Points, in no order, along strands that fork and pass close to each other.
Points whose rows are less than 70.2 apart are linked; no others are. Some points are linked to none.
memuz: [ -2   5   3  -9  -5  -4  15  32 -26   7   4  15   4   0 -18  -5  12 -20
 -10  -8 -26 -27 -24   0 -12 -14  18   4 -17  17   5   9   4 -19  26   7]
Reb: [  3 -11   8   1  18  -1  18  17   8  36  14  10 -31  18  23 -15   7 -30
 -27 -18 -10  -3   9  -8 -26  20   5   2 -14  23 -17  37  10 -10  -5  35]
femo: [  1  -7  37  -6   0   9 -12  16 -12  -5 -12  27   5  -9  -5  -1   6  -9
   8  14 -19 -29 -17  10 -10 -15 -40   1   1  23 -11  -9   9  -4   9  14]
nubuk: [  1 -17   9  41  -7  10  25   9  20   1  15  -9  33   5  30  16  28  21
  -4  -3  25  -3  15  11 -28  -1 -21   7  26   8 -15 -16 -15   1 -20  38]
gav: [  1   0 -38  -1   7   4  40   5  -1   0  33  -4  21  24  17 -17   4  18
  34   0   4 -11  35 -10   1  18  -2  -5  -9  41 -28  -8   4 -13  12  12]
vum: [  3   4  22 -24 -10   6   3 -17   3  -5   6  -4   8   1 -16  23   2 -11
  25   9 -20 -16 -25  12  -1 -23 -23  20  16  17  10 -15 -11  -7 -16  -1]
kuf: [  7  -5  -4  -6 -16 -15   0  -8   2  20 -19 -12   0 -35 -19  18 -23 -27
 -37 -11 -19  19 -13   6   3  17   8 -19  12   3  33   4  18  30   4 -21]
rov: [ -7 -16  -8  13  -2 -18 -24  60 -31   3 -10   9  -7   0   6  -2   8  19
 -38  -1  10 -15   4 -21 -17   1  10  -5 -10   1 -13   9  13 -25  12  12]
Zet: [ -4  25  19 -20  -1  33 -15 -23  19 -22   5  26   4  27  16  -7   7   3
  47  12 -13  -9   7   4   5   9   5  11 -47  -5  15  -6 -14  39  33   9]
lida: [  9   7  15 -13 -14  10  24 -17  12 -11  -2  32  46 -10 -10  -1   9  -6
  19  12 -25 -15 -24  19   2  -6 -11   3 -13  27  -5 -19  -2  13  20  -9]
pilur: [ -3 -13   4  15   8  -7  22  14   8  32  -1   7  -7   0  12  -6   1 -18
 -17  -6  -7  -4   7   7 -20  13  -2 -10  -5  22 -17  19  14   3  -3  21]
led: [  5 -15 -22  -6 -12  -2  43 -17  -3 -12  13 -23  21  -3   3  21  -6   0
  26  -4  -6   5  15  -3   6  21 -11 -23  37  35  -2 -29  12  12  -3  -1]
Pefuf: [ -9   3  17  16  31 -17 -21   1  -9 -11 -15  20 -28   3  -6 -28 -10  14
  25   1  27  -5  22  -9  15   3 -21 -14   7 -28 -37  19  10 -23   6  -3]
Von: [ -2  -5  29 -12  -3  -9 -10  18 -22  -2 -16  28  -8 -19 -17  -7 -12 -20
   4   6 -23 -29 -11  -2  -3   5 -24 -19  -1  27 -18   1  21  -4  21   2]
topug: [ 12  -4  10 -22  -3  14   9  -6 -13 -44  11   5  26  11   4  20  14  25
  43  13 -11 -31   5   2   9 -14 -36   4  21  30   7 -48  -9  -2  -1   2]
muv: [  3  10 -31 -31   8 -23   8  14 -40 -17  -1 -12 -15   0 -27  -5 -17  -1
  14  -9  -7 -26  12 -12  16   2  11 -23  -1   8   0   8  -6 -27   8 -12]
sud: [-15  -3  22  -8  -1   4 -37   8  -4  -8 -24  12 -18   5  12  -4  -6   5
  -4   3  -2   9  -2  -2 -19  11  -3   3 -13   4  -2   7   9  20   0  10]
naz: [  2  16 -25 -44 -13  -6  -3  -2 -19 -13  12 -38 -19  14 -16  13 -18 -12
  11  -5 -11 -11  -3  -9  17 -11   6  12   9   5  27  -4 -16 -18 -27 -22]
bas: [  1  -8  29  -5  -4  13 -21 -23  27   2  -2 -11 -17  13   9  -3   9  -9
   7  -2   7  22 -27   3  -9  -4 -19  41   2 -21   5   6 -10   5 -43   9]
Gavep: [  9   3  19  19  13  -9  11  -8   5   9  -4  34  16  -7 -18 -11  14  -3
   5  11   1 -10  -9  18  10 -24 -10  -1  -3 -21 -20   5 -11 -22   5  -9]
gidir: [  4 -22   4  10  12 -18   6  38 -13  36   8   5 -32  10  21 -12  20 -11
 -48 -12  -2 -11   4 -23 -23  10  15   0 -11  13  -8  27  24 -23   0  23]
loma: [  5  -9   5   2   1  -6   1   2   0  12  -3  -2   0 -14 -11  11   0 -19
 -22   1  -9   1 -27   4   0 -17 -10  18   7  -9   5   5  -1 -12 -18 -12]
ribo: [ -1   8  -9 -39   3 -13 -28  -9 -16 -22  -9 -20 -38  16 -13  -3 -32  -5
  38   7  -3  -6   7  -9  21   8 -18   3  11  -1   6   3  -7  -8 -19  -9]
sel: [ -5  13  -8  -7 -18  10  -1 -14   2 -28  -1 -23  11   7   3  20  -6  13
   8  -5   2   5   9   6  -3   7   3   5   7   4  28 -21  -6  32  -7   0]
Baz: [ -7   2  17   1  -6 -13 -25  30  -3   9  -6  24   1   0  13  -4  -1  -8
 -35  -1   0  17 -10 -12 -33   0  44   0 -31  -6   0  22  14   2  16   7]
nez: [ -9  -1  25  -5   0  22 -23 -17  29  -6  -3  -8 -18  22  17  -7   3   0
  20  -4  -1  17  -9   0 -15  10 -18  33  -8 -15   8   2  -9  22 -22  23]
mirim: [ -3  -9   0  41  -5   7  13   9  15   8   8  -7  27  -7  20  15  15  15
 -17   3  25   3   8   9 -22 -10  -2  10  17  -7  -2  -8 -13  15 -13  24]
butu: [-16   0  -2   3 -11  -6 -24  26 -14  -2  -9   6   9 -11   0   8  -8   1
 -39  -1  -8   8 -12  -6 -20   2  33  -8 -19  -3  11   6   9   8  17   3]
Kop: [  3 -15   6  14  -2 -13 -48  16   0  -6 -38   6  -1 -29   2   5   0  18
 -33   4  25  11 -15  -8  14  -1 -23 -19  18 -34 -24   1  18 -21   2 -29]
Safo: [  0   1  10  21  -8   9 -16   1  19  12  -7  -1  10  -8   3   2   5   2
 -29   2   3  30 -13  10 -15  -6  23  17  -9 -21  10   4  -7  19  -8   0]
felu: [-11 -25   7  21   2  -7  -7  31  -2  16  -7  -1  -9  -3  18   8   5  -2
 -33  -8   6  -4   2  -5 -28  14 -13   2   7  17 -13  11  12   8 -10  31]
febu: [ -2   2  38  -8  -7  13  -2 -25  28  12 -18  13   5  -2  10  -2  -8 -17
   8  -1 -21  22 -11  31 -15  21 -13   6  -4   6   3   1   6  37  -6  14]
seki: [ 18  -5  -6  13  -2  -6   8 -24  19  31  -6 -15 -10 -22 -10  12 -14 -28
 -37 -12  -6  38  -7   9   7   4  18  -7  11 -17  31   6   2  22 -11 -24]
faboz: [ -6 -15  -1  -2  -2  -2 -27  30 -24 -12 -17 -12 -16   7   4  -2  -8  12
   6   0   6 -10   5  -7   0   1 -26   6  12   7 -10  -7   4 -14 -10  12]
tasub: [ -4   7  -8 -36  -7  -6 -22  -9 -15  -8  -1 -29 -21   9 -15  17 -23  -6
  19   1  -6  -7  -7  -7  17  -2 -18  10  22   5  13  -6 -11 -16 -26 -18]
Guz: [-10  16   1   5  23  -9 -22  -9  -4 -12 -13   4 -36  19 -13 -25 -12   7
  33   1  26   8  24  -8  20  11  -6  -5  -4 -29 -20  20  -1 -19  -1  -9]
vono: [  9 -10 -44  35  16  -4  49   6 -12  19  21   1 -10  -4   4  -8  18  19
 -23   0  20 -13  40 -13  13  -4  13 -36   9  14 -17  13   8 -14  13   9]
pid: [ -9  16 -45   5   5  -1   2   6 -17 -25   5 -28 -13  15  -6  -8 -18  26
  18  -6  29  -4  35  -6  16   8  13 -14   2  -7   4  -2 -10   1   4   3]
tiga: [-18  25 -27  -4   4   2  -6 -11   1 -17  -2 -23 -14  21   2  -5 -13  15
  17  -9  15  12  33   0   7  18  20  -6 -11  -8  13   3  -8  15   2  -3]
bepip: [  0  10 -49 -17  -3   3  35   4 -12 -16  31  -6  16  22   3 -25  -3  15
  33  -1 -10 -15  32 -13   3  25  10 -14 -20  35 -18  -6   2  -6  22  -2]
mafa: [  2   5  28  -5 -17  15 -18 -13   9  -9 -16  18  21 -17  -8  15  -6  -5
  -1  11 -22   0 -26  18  -1 -13  -9   7  -3   0  21 -17  -1  22   2  -4]
zovak: [ 10 -11   7  -4   2 -19  12  26 -31  15  -1  10   3 -17 -25   5   9 -14
 -17   1 -27 -33 -24  -5   3 -19  -7  -5   8   7  -2   3  11 -30  13  -4]
zel: [  6 -10 -25 -10 -13 -20  -3  -2 -15  16 -14 -28 -15 -30 -12  22 -18 -16
 -38  -9  -2   7 -10  -3   9  13  -1 -21  28  -3  29   0  12  15 -10 -25]
Lof: [ -4  14  17  15   3  -6 -23   4   6   1 -10  20   8 -19  -7  -8 -27   3
  -9  -3  -3  28  13   0  -3  12  39 -24 -15 -24  -1  15   2  23  33  -8]
nuv: [-15  26  -7 -36   2  -5  -7 -29  -2 -13  -3 -10 -33  14 -17 -13 -33 -19
  28 -13  -9  15   7  -1  15  24  16  -2 -19  -5  20  16   5  15   3 -19]
bidak: [  3  -5  14 -33  12 -14  13  -1 -17   4  -8  15 -16 -15 -19 -12 -19 -31
  26  -9 -36 -21  -7  -4   5  15 -21 -25  -4  32 -16  11  19 -13  17  -1]
tofet: [-11   3  35 -14   3  11 -43 -13   2 -16 -24  22 -23  10  13 -10  -9   3
  21  12  -6   8  -7   2  -2   9 -18   0 -18  -3   5   0   8  28   6   4]
satek: [  1   6  16 -20  -4  11 -26 -28  -6 -30  -8  -8 -13  16  12  12 -10  21
  50  13   6  -8  11   0  24   5 -35  -5  14  -3  14 -30 -14  13 -13   6]
Nevi: [  5  -6   0   1   9  -5  31 -10   1   7   3  21  15  -8  -2 -18  -1  -2
  30   3 -11 -16   8   8   7   8 -17 -16  -1  28 -37   2  12  -7  17   8]
Tokam: [ 10 -13   9  -5   5 -24 -33  19 -12   8 -28   5 -13 -18 -12  -4   6   1
 -30  -1  22  -3 -19 -17  23 -10 -11  -2  10 -24 -21  10  21 -45  -1 -40]
Gevo: [  0  -2 -16  21  14  -2  25 -18   2   2  11 -13  -4  -1  -1   2   2   7
  20   1  25   6  19   4  18 -13 -17  -5  32 -10 -14  -4  -4 -14 -17  -6]
muvuz: [ -6  10  -9 -19   4  13   2   5  -3   3  12 -22 -21  21   3 -10  -1 -21
   2 -14  -9  -2  -1  -6 -16   5   0  25  -8   9  11   9  -6  -8 -17  15]
Gopep: [-11   2   9  18   2  -4 -41   2  13  -2 -23   6  -2 -13   7   4 -28  20
 -24   1  16  40  24  -1  -4  21  34 -17 -13 -16  -6  12  12  28  20   1]
rata: [-13  27 -22 -31   1   0 -16 -28   1 -19   5 -25 -34  30  -7  -9 -22  -1
  33 -12   3  21  21  -1  14  23  19   4 -13 -15  22   5  -8  15 -11  -8]
zugi: [ -8  11   7   0  -9  23   5 -28  21 -16   5  -9   5  19  15   5   4   7
  26  -1   3  13   3  13  -1   1  -2  21  -1 -15  12 -10 -13  23  -8  12]
dev: [  0   1  -3  22   6  -9  -4  -6   7   6  -6   9   5 -26 -18  -5 -19  -1
 -29  -9   0  24   8   6  11  11  33 -28   1 -21   3   8   4  13  24 -17]
Dugu: [ -6  -3  29 -18   4  14 -53 -16  -6 -33 -21   3 -20  16  23  -2 -12  16
  34  13   4  -4   1  -3  18   7 -35  -2  -4  -2  19 -21  -4  28  -7  -1]
Tevab: [  4  14  24 -20 -12  19   2 -25  19  -3  10   7   4   9  -9   6  10 -13
  30   4 -12  -9 -35  16   1 -17 -10  38  -8  -8  24  -6 -27   0 -16  -5]
tete: [ -1  -1  23  26  10 -18  -5   5   0   8 -16  31  10 -21 -16  -9   3   4
  -8   4   6   4  -3  11  13 -12   1 -16   6 -19 -18  11   3 -13  11  -6]
pige: [-11  18  -3  28  13  16   8 -22  38  -1   4  -3   2  18  10 -17   2  20
  20   2  25  26  38   9  11   7   4   0  -7 -29 -13   9 -13  16   0   6]
nugu: [  0  17  13   4  -4   0  16   7  -5 -13   8  47  33  -4 -12 -16  12  13
  13   9 -11 -19  -4  11  -6 -15  15 -15 -27  11 -20  -1  -1  -9  46  -3]
mola: [  7   8   1 -12  20 -21  13   5 -20   5   9  13 -10 -11 -37 -11  -2 -18
   9  -2  -1 -23  -8 -14  27 -16   6  -6   5  -9  -7  19  -1 -45  15 -23]
tasom: [  3  -7  -1  24   3   0 -15 -13  19   9  -9 -26  -6  -1  13   3  -1  12
 -18   0  33  33  -1   0   3  -8 -10  12  19 -33  -1  -8  -2   3 -29  -6]
Libok: [  6  -1   8 -14   0   8   1 -16 -11 -28   6  -9   5  14   5  18   5  22
  57  11   2 -21  12  -4  18  -6 -37  -1  31  10  -1 -35 -16 -14 -14   6]
sabiz: [  7  12 -39 -44  12 -19  -3   7 -37  -2   7 -35 -37  16 -27   0 -26 -19
  15  -8  -8 -19   7 -15  27   0  12  -5  10  11  17  13  -8 -30 -12 -18]
Ketul: [ -1 -26  -6  38 -13   3  -1  15   6  14  -6 -18  22 -20  13  22   8  10
 -46  -4  21  17  -5   7 -16  -8   0   2  27 -13   7  -9   3  14 -12  10]
Fubo: [  8 -22  -9 -24  -7 -12 -40  36 -32  -7 -22 -16  -9  -6  -1  10  -6   5
 -12   2  -6 -25 -15 -11   8  -3 -30  -4  22   7  -8 -15   5 -27 -13  -9]
toso: [-13  21 -15 -30   1   1  -5 -32  -1 -22   6 -26 -32  28  -7  -3 -19   3
  56  -4   6   2  22  -6  27   6  -4   4  12  -9  10   1 -14  -2 -25 -10]
soni: [ -3  -7  -5  14 -14  14 -36  -9  24  -8 -10 -32  -4  -3  27  12   7  27
 -25  -3  31  39 -10 -13  -7  -4  -1  27   4 -37   1  -8  -7   4 -28  -2]
Buv: [  3   4  29  -8  -3  26  -8   5 -11 -35   2  16  14  10  11   7  20  25
  31  17  -9 -35  -3   1   1 -22 -36   7   3  18   2 -34 -11   4   4  11]
mosuv: [  1  -4   5  19  22 -25 -17  19 -13  21 -10  10 -33   6   4 -25   5 -10
 -23  -6  25  10  14 -24   9   8  24  -9  -6 -20 -17  26  21 -32   8 -10]
rer: [  3   4  21  15   3  11  12   3  11   5   4  25  22   8  -2 -10  31   9
  19  11   5 -11 -12  22  -3 -29 -15  22  -4 -15 -17  -2 -22 -10  -7  10]
Mufo: [ -4  20  26 -15  -1  30 -33 -19  14 -29   1  18   7  19   6   0   8   7
  26  17 -11  -4 -13   5  11 -13  14  24 -37 -23  38  -9 -24  33  18   0]
kos: [  3   4  19  -8  10   7  -3 -28  23  19   7  -2 -22  16   0 -14   6 -26
  13   2   1  19 -16   9   2  -9 -16  37   0 -20  -2  11 -11  -9 -37   0]
Gusu: [-11  11   1  21  20  -3  -6 -10  16   6  -4  -4 -21  19   4 -20  -4   2
  14   0  24  22  22  -1   3   6  -2   4  -4 -27 -16  16   5  -7  -5  -1]
roz: [-10 -18  14  11  -4  -6 -25  11   7   8 -22   1  -6  -9  10   9 -11  -5
 -29   3   1  15  -4  -1 -16  19  -8   0  -1   7  -6   1  17  17 -10  15]
miva: [ -7  -2   0   5 -16  21 -48  -1  12 -23  -8 -21  -3   8  30  13  18  36
 -12   7  31  11 -14 -13  -9  -9  -6  28  -1 -33  10 -18 -22   5 -21   3]
Lub: [  4 -15 -32  32  12 -15  54  10  -5  18  15  15  14 -17   0 -11  12  19
 -13   5   8 -15  24  -7  11   1   0 -43  10  18 -32  10  11 -12  27   6]
vovo: [ -6 -23  -9  32 -12 -10 -18  33  -4  11 -14  -8  18 -28  10  24   5  18
 -66   1  18  12 -10 -10 -11  -9  12  -7   1 -14   4   0  10  12   4   3]
lamov: [ 12 -20 -11 -22   1 -25 -41  38 -30  -4 -31  -9  -9 -15   1   9   5   6
 -32   0   7 -16 -19 -22  11   4 -19  -6  10  -3 -17  -2  17 -41  -4 -23]
rapur: [  6  -2   5  14  10   4  17 -29  20  10  18 -25  -6   8   4  14   6  -3
  23   5  22  15   3  10   8 -15 -32  13  41 -18  -6  -5 -13 -13 -34  -3]
zuzos: [ -6  -8  16  19   7 -12 -33   7  -5  -5 -25  21   4 -21  -8   0  -8  16
 -14   8  19   3  -8  -1  10  -6 -19 -15   8 -22 -19  -4   6  -8   4 -12]
nuru: [  7   5  11  22  -4  22  30   0  22  -7  18  16  39  12  12   0  40  19
  20  12   7 -17  -3  18 -11 -36 -14  28   3  -6 -20 -15 -35 -11  -8  21]
tem: [ 17   3   9  14   0  -9  27  -3  10  38  -3  18  28 -29 -12  -3   0 -22
 -39  -3 -24  15  -9  22  -1   0  42 -28 -18  -7   7  12  -1  11  24 -11]
liv: [ -2  -7  32  -4 -18  16 -30  -4   9 -12 -13   0   7  -8  13  14   4   6
  -4   6  -7   0 -20   6 -13  -5 -21  20   7   2  20 -25   2  25 -11   8]
pefa: [ 16  -4  -8 -15 -13  14  46 -11   8  13  28 -22  12  -5   7  15  12 -36
 -12 -17 -23  -9 -23   1 -24  -2   0  18   7  31  18 -11 -10   5 -17  19]
Tada: [ 10  -2  -7 -32 -15  -6  35 -36   5  -3  13 -35   1   4  -4  24 -14 -19
  22  -8 -15   9  -1   7   3  18 -12  -8  29  34  18 -26   7   9 -18  -2]
nepo: [  7  -9 -11 -26  11  -8  41  -6  -8   4   7   7   6 -16  -8 -14 -12 -17
  28  -1 -34 -15   2  -2   6  27 -16 -24   3  46 -23  -3  20  -7  11   2]
Tunob: [  8   4 -48  38  13  -1  26   4 -14  17  13  -8 -16   1  -2  -1   7   8
 -32  -5  28  -7  27  -8  13 -12  27 -19   9 -17   4  13   0  -6   9  -1]
meke: [ 13  -8   6  25  -7  16  39   0  14  -3  30  -3  36   6  16   3  36  16
  11   2  12 -15  -2  11 -19 -18 -22  21  18   9 -19 -25 -20 -11 -15  25]
terek: [  2  14  31  -7  -7  24 -17 -26  26  -4   1  21  10  10  -4  -3  14  -4
  22  16 -14   7 -25  18   4 -24  12  29 -28 -30  23  -2 -30  15   0 -11]
fuve: [ -6   4  21   4   8   3  -2 -25  28  24 -17  -4 -21   2   6  -6 -19 -25
  -1  -6 -12  38  -1  13 -10  21  -8   6   0  -1   0  15  19  22 -10  11]
bodu: [-21 -13  -6  18  -8  -3 -38  45  -1 -15   1   3  10   0  25  17   9  25
 -44   5  20  -3  12 -11 -33  -2  22  -1 -19   6  -6   9   0  13   6  21]
lomuv: [ -1   0  29   0  -8   3  -1 -11  13  10 -19  18  17 -23  -9   4 -10 -17
  -4   1 -23   7 -18  28  -6   3  -4  -9  -2  11   4  -3   7  20  12   3]
mak: [ -4  -8 -26  38   1 -14  -3  31 -11  12  -1   2   9 -21   3  11   5  19
 -62  -2  23   8   8  -9   1  -6  36 -15   0 -17   6  12   8   4  16  -3]
momi: [ -1   2 -22 -28 -10   6  17  34 -33  -9   9 -11   0  10 -12   1   4 -10
  -5 -17 -27 -31  -9  -8 -17  -7  17   7 -18  27  17  -4  -6 -15  11  10]
Nim: [ -2   7 -19 -11 -16  -3   0 -14 -13 -18  -6 -17   6 -16 -12  17 -18   6
   1  -1   4  -4   4   4  15   3   2 -16  18   7  15 -10  -2  11  -4 -16]
rim: [ -8  22  14  -1   3  27 -16 -21  25  -9   0  17   2  25  15 -18   0  16
  45   9   6   5  19   7   9  10   7   9 -37 -20   1   8 -10  23  22   5]
tifa: [ -3   9  -2 -11  14   9  10 -14   9   7  13 -15 -25  26   3 -13   3 -19
  25  -9   0   5   6   0  -6   1 -15  24   0  -1  -9   6  -2 -10 -20  13]
gab: [-16  -5  -8  17 -13  -4 -15  30 -10 -10  -4   6  21 -15  14  25  -3  19
 -34  -1   3  -3  16   0 -23   4  31 -19 -10  14  12   2   4  32  23  18]
Fivi: [  7 -11 -36  -7 -10   4  58 -13   0  -4  30 -11  32   1   7  -2   3   0
  18  -1  -5   9  12   2   9  19   6 -17  20  38   1 -20  15  16   9  -8]
fotos: [  8  -4  26  11  -8  -8  15  -1   9  23 -22  31  24 -30 -15   0  -8 -23
 -24  -2 -36  12 -19  28  -7   8  11 -24 -11   8   3   5   9  18  24  -1]
roteg: [ 14 -20   4  -9   8  -8  -6  13  -8  26   4 -16 -10 -10 -11   9  19 -26
 -29   2  -8 -16 -34 -12   2 -25 -22  28  22  -1   2   3   2 -42 -27 -11]
mota: [ -5   0   5  19  -5  11 -27  -5  14  -4 -16  -6  13 -15   7  13 -14  15
 -27   5  13  37  10   3  -4   2  15   4  -1 -26  12  -3  -5  33   4  -5]
kemo: [ -2 -10  30  -3   1  17 -19   9  -3 -12   0  14   5   9   7   0  17  11
  19  15  -3 -25 -13   6 -12 -20 -43  13   4   9 -11 -13  -2  -2  -3  16]
gesu: [  1   1  -2  10   4   1  17 -22  21  30   2 -16 -17  -4   5   3 -10 -34
 -21 -12 -11  30  -3  10  -2  11   1   6   7   1  17   9   9  19 -25   3]
zar: [ -7  19 -11   2  -4   9  26   7   2  -8  16  18  26  10  -3 -10  14   9
  10   4  -1 -14  10   5  -5  -4  20  -4 -30   9 -13   5  -4  -4  35   0]
firir: [  0  16 -26 -34 -11  17  25  10 -21 -23  17 -16   6  23 -11   1   6   2
  30  -8 -20 -26   9  -5 -13  -7   9  14 -12  30  14 -17 -15 -11   5   0]
pibo: [-20   1  -1  14  -1  11 -27  12   8 -19  -1   0  -3  23  25  -3  10  32
   3   6  28   3  19 -10 -22   3   8  15 -11 -14  -4   4 -14  17  -7  23]
tipil: [  7   1  15 -14  15 -20   9   0 -15  18  -2  13  -1 -25 -37   5  -5 -20
   1   2 -14 -28 -23  -4  22 -17 -11  -9  15   1 -10  11  -1 -40   0 -21]
Danik: [ -1  -7  13  22  11  -1  -5 -35  28  13  -1 -19 -10   4   8   6  -1   8
  17   5  26  30   7  13  14  -5 -32  14  27 -30  -3  -7  -6   4 -35  -2]
dar: [ -8  21   6   2   1  -9 -32  28  -6  -7   6  29 -22  23  -4 -34  19   5
  10   4  26   5   9 -25  -8  -7  46   4 -38 -39 -13  25   7 -25  19  -6]
fof: [ -3 -23  -1  -3  10 -26 -11  57 -23  18   3  16 -20  14  20  -5  16   3
 -37  -9   3 -20  10 -30 -28   7  23  -9 -17  14 -12  27  23 -25   7  23]
vuze: [-13  16   3  13   9  20  -6 -27  41   0   6   5   7  24  21 -10   1  28
  38   3  19  27  38  10   2  16  18   5 -32 -24 -14  14 -13  27  17  10]
por: [ 18 -20  -6   3  15  -6  -8  16 -10  25   4 -18 -15   8   5  -6  25 -17
 -23  -2  10 -16  -7 -21   1 -20 -19  33  13  -5  -7   5  -2 -51 -32   0]
pokab: [  1  14  -9  -9   5  -4  14 -23   3  -3   1  -2   1 -19 -28   6 -27  -8
   9  -4  -6   4  -8   4  21  -3   3 -19  12   1  13   2  -2   8   4 -24]
taso: [  5 -12 -18  23  11  -9  45   2  -5   3   9  18  25 -20  -6 -19   6  12
  12   3  -2 -14  12   2  15   8  -6 -33   9  20 -34  -3  11 -10  18  -8]
Nobo: [ 15  -2  14 -22  -9   3  33 -22  11   1   7  10  29 -11 -20   9   0 -20
  32  12 -32 -11 -20  14   8  -6 -21   2  15  29  -5 -18   2  -5  -5 -12]
daf: [ -8 -22   9  23  -8  -8 -36  51  -5  -4 -11  20  -2  -8  19   3  16  21
 -44   7  18  -8  -5 -16 -28  -7  10  -2 -17   3 -16   3  12  -7   8  12]
lum: [ 11  -4  -4 -25 -16   6  42 -28   7  11  17 -22   3  -9  -8  20  -5 -39
   0  -7 -28   6 -21   8  -2   6   2   2  16  27  27 -10   6  19 -17  -6]
seta: [ -3   0   7 -12 -19  15 -47  -6  -3 -24  -8 -15  -4   9  16  15   6  19
   0   6   5   1 -24  -6  -8 -15 -14  29   1  -8  22 -23 -12  10 -19   2]
zab: [  8  13  21 -14  -5   5  18 -10  -2  -8   6  46  36  -8 -14 -16   8  -1
  22   9 -26 -13 -21  20   5 -15   5  -5 -23   9 -12  -4  -6  -5  33 -15]
Nulef: [  4  -7 -24  38  14 -16  10  19 -14  24   6   0 -13  -9   3  -2   8   9
 -51  -5  25   2  17 -10  13  -1  32 -19   5 -18   5  17   7 -15  11   1]
Gapu: [ 12   2  -4  18   2 -12  20  -2  -4  22  -4  11  19 -33 -22   5  -9  -9
 -41  -4 -13  20  -8   7  10  -5  46 -33  -5 -20  24  11  -4  12  31 -20]
Tivas: [ -2   0  18  14  -3  -1 -14  14  19  12  -3  13   6   1  10 -11  13  -8
 -36   2   3  29 -12  -6 -25  -7  41  18 -31 -25   1  16  -4   7   0   3]
Nuf: [ 11 -10 -33   5 -15   2  46  -9  10   2  26  10  56  -6   9  -6   0   8
   4   7 -12   6  10   7  -2  31  10 -13  -2  38  -6 -19  13  25  20  -7]
suse: [ -2  21 -38 -30 -11  14  27  -1 -12 -30  27  -6   8  28  -5 -11   3  10
  43  -4 -14 -21  14 -11   1   9  21   7 -25  25   3 -10 -10  -6  19  -8]
papev: [  5   0 -14 -15  -9   7  20   6  -8   6  18 -35 -13   5   3   5   0 -28
 -14 -20 -16  -5 -13  -2 -21   1   6  21   0  20  22  -1  -2  -1 -21  20]
Loke: [ -2   8 -31   1 -15   7  42  -4   8  -6  23   7  47   5   7  -2   6   6
   3   1 -11  -7   3  10  -6   8  27  -5 -21  27   2  -7   0  13  29  -8]
Dudog: [ 25  -5 -20  21   6  -5  35  -3  -2  46  18   6 -29   4   9 -10  19 -25
 -46 -11  -6  -6   4  -6  -6   0  33   2  -7   5   6  22   5  -6   1  14]
giv: [ -1   7 -39  10   4   2  27  -8  -6 -11  18 -28  -1  13   1  -1   2  19
  22  -5  24  -4  28  -2  12  -5  -7 -11  21   0  -5  -9  -8  -9 -11   1]
gadil: [  3 -10 -20  -8  -9 -11 -15   8  -8  15  -5 -26 -10 -15  -5  18  -2 -11
 -38  -7   0   4 -28 -11   8  -3  -1  13  15 -12  17  -1   7  -9 -21 -28]
Noz: [  4   4 -14 -15  33 -28  19  -1 -27 -11   4   5 -16 -16 -31 -15 -16   0
  25  -4   3 -28  12 -13  23   3  -7 -30  12  -1 -18  10   4 -35  12 -19]
tad: [ -3  20  -5 -12   6  -2  12 -25  13   4  -2  -7 -13  -1 -21  -4 -24 -23
   9  -9  -8  22   1   6  11  10  14  -7  -4  -5  17  11   2  10   4 -20]

A fork is a point with three links. Follow the links from the first point to the second and name the forks in between, in order.
tifa, sabiz -> rata
liv, Safo -> lomuv
febu, nez -> lomuv rata
toso, mota -> rata lomuv

Follow the links from the first point to the second, and from the first to the third. Name the last point that the two ways share.
dev, por, ribo -> lomuv
muv, muvuz, pid -> rata
ribo, Fivi, fotos -> rata
Lof, por, miva -> lomuv

A fork is a point with three links, a tip a point with one. Leave the first point through the second and follow the links. Name the first fork or tip that comes.
bodu, gab -> lomuv
kos, bas -> rata
nugu, zab -> Pefuf
Ketul, mirim -> faboz

Name the points in between on the shortest way along the links from the first point to the second, in order.
topug, rer -> Buv kemo femo Von bidak nepo Nevi taso Lub vono Tunob Nulef mak vovo Ketul mirim nubuk meke nuru
Noz, tiga -> muv sabiz naz tasub ribo toso rata
rov, kemo -> fof gidir Reb pilur felu roz sud tofet Dugu satek Libok topug Buv
bepip, tad -> suse firir momi memuz zovak tipil mola Noz muv sabiz naz tasub ribo toso rata nuv
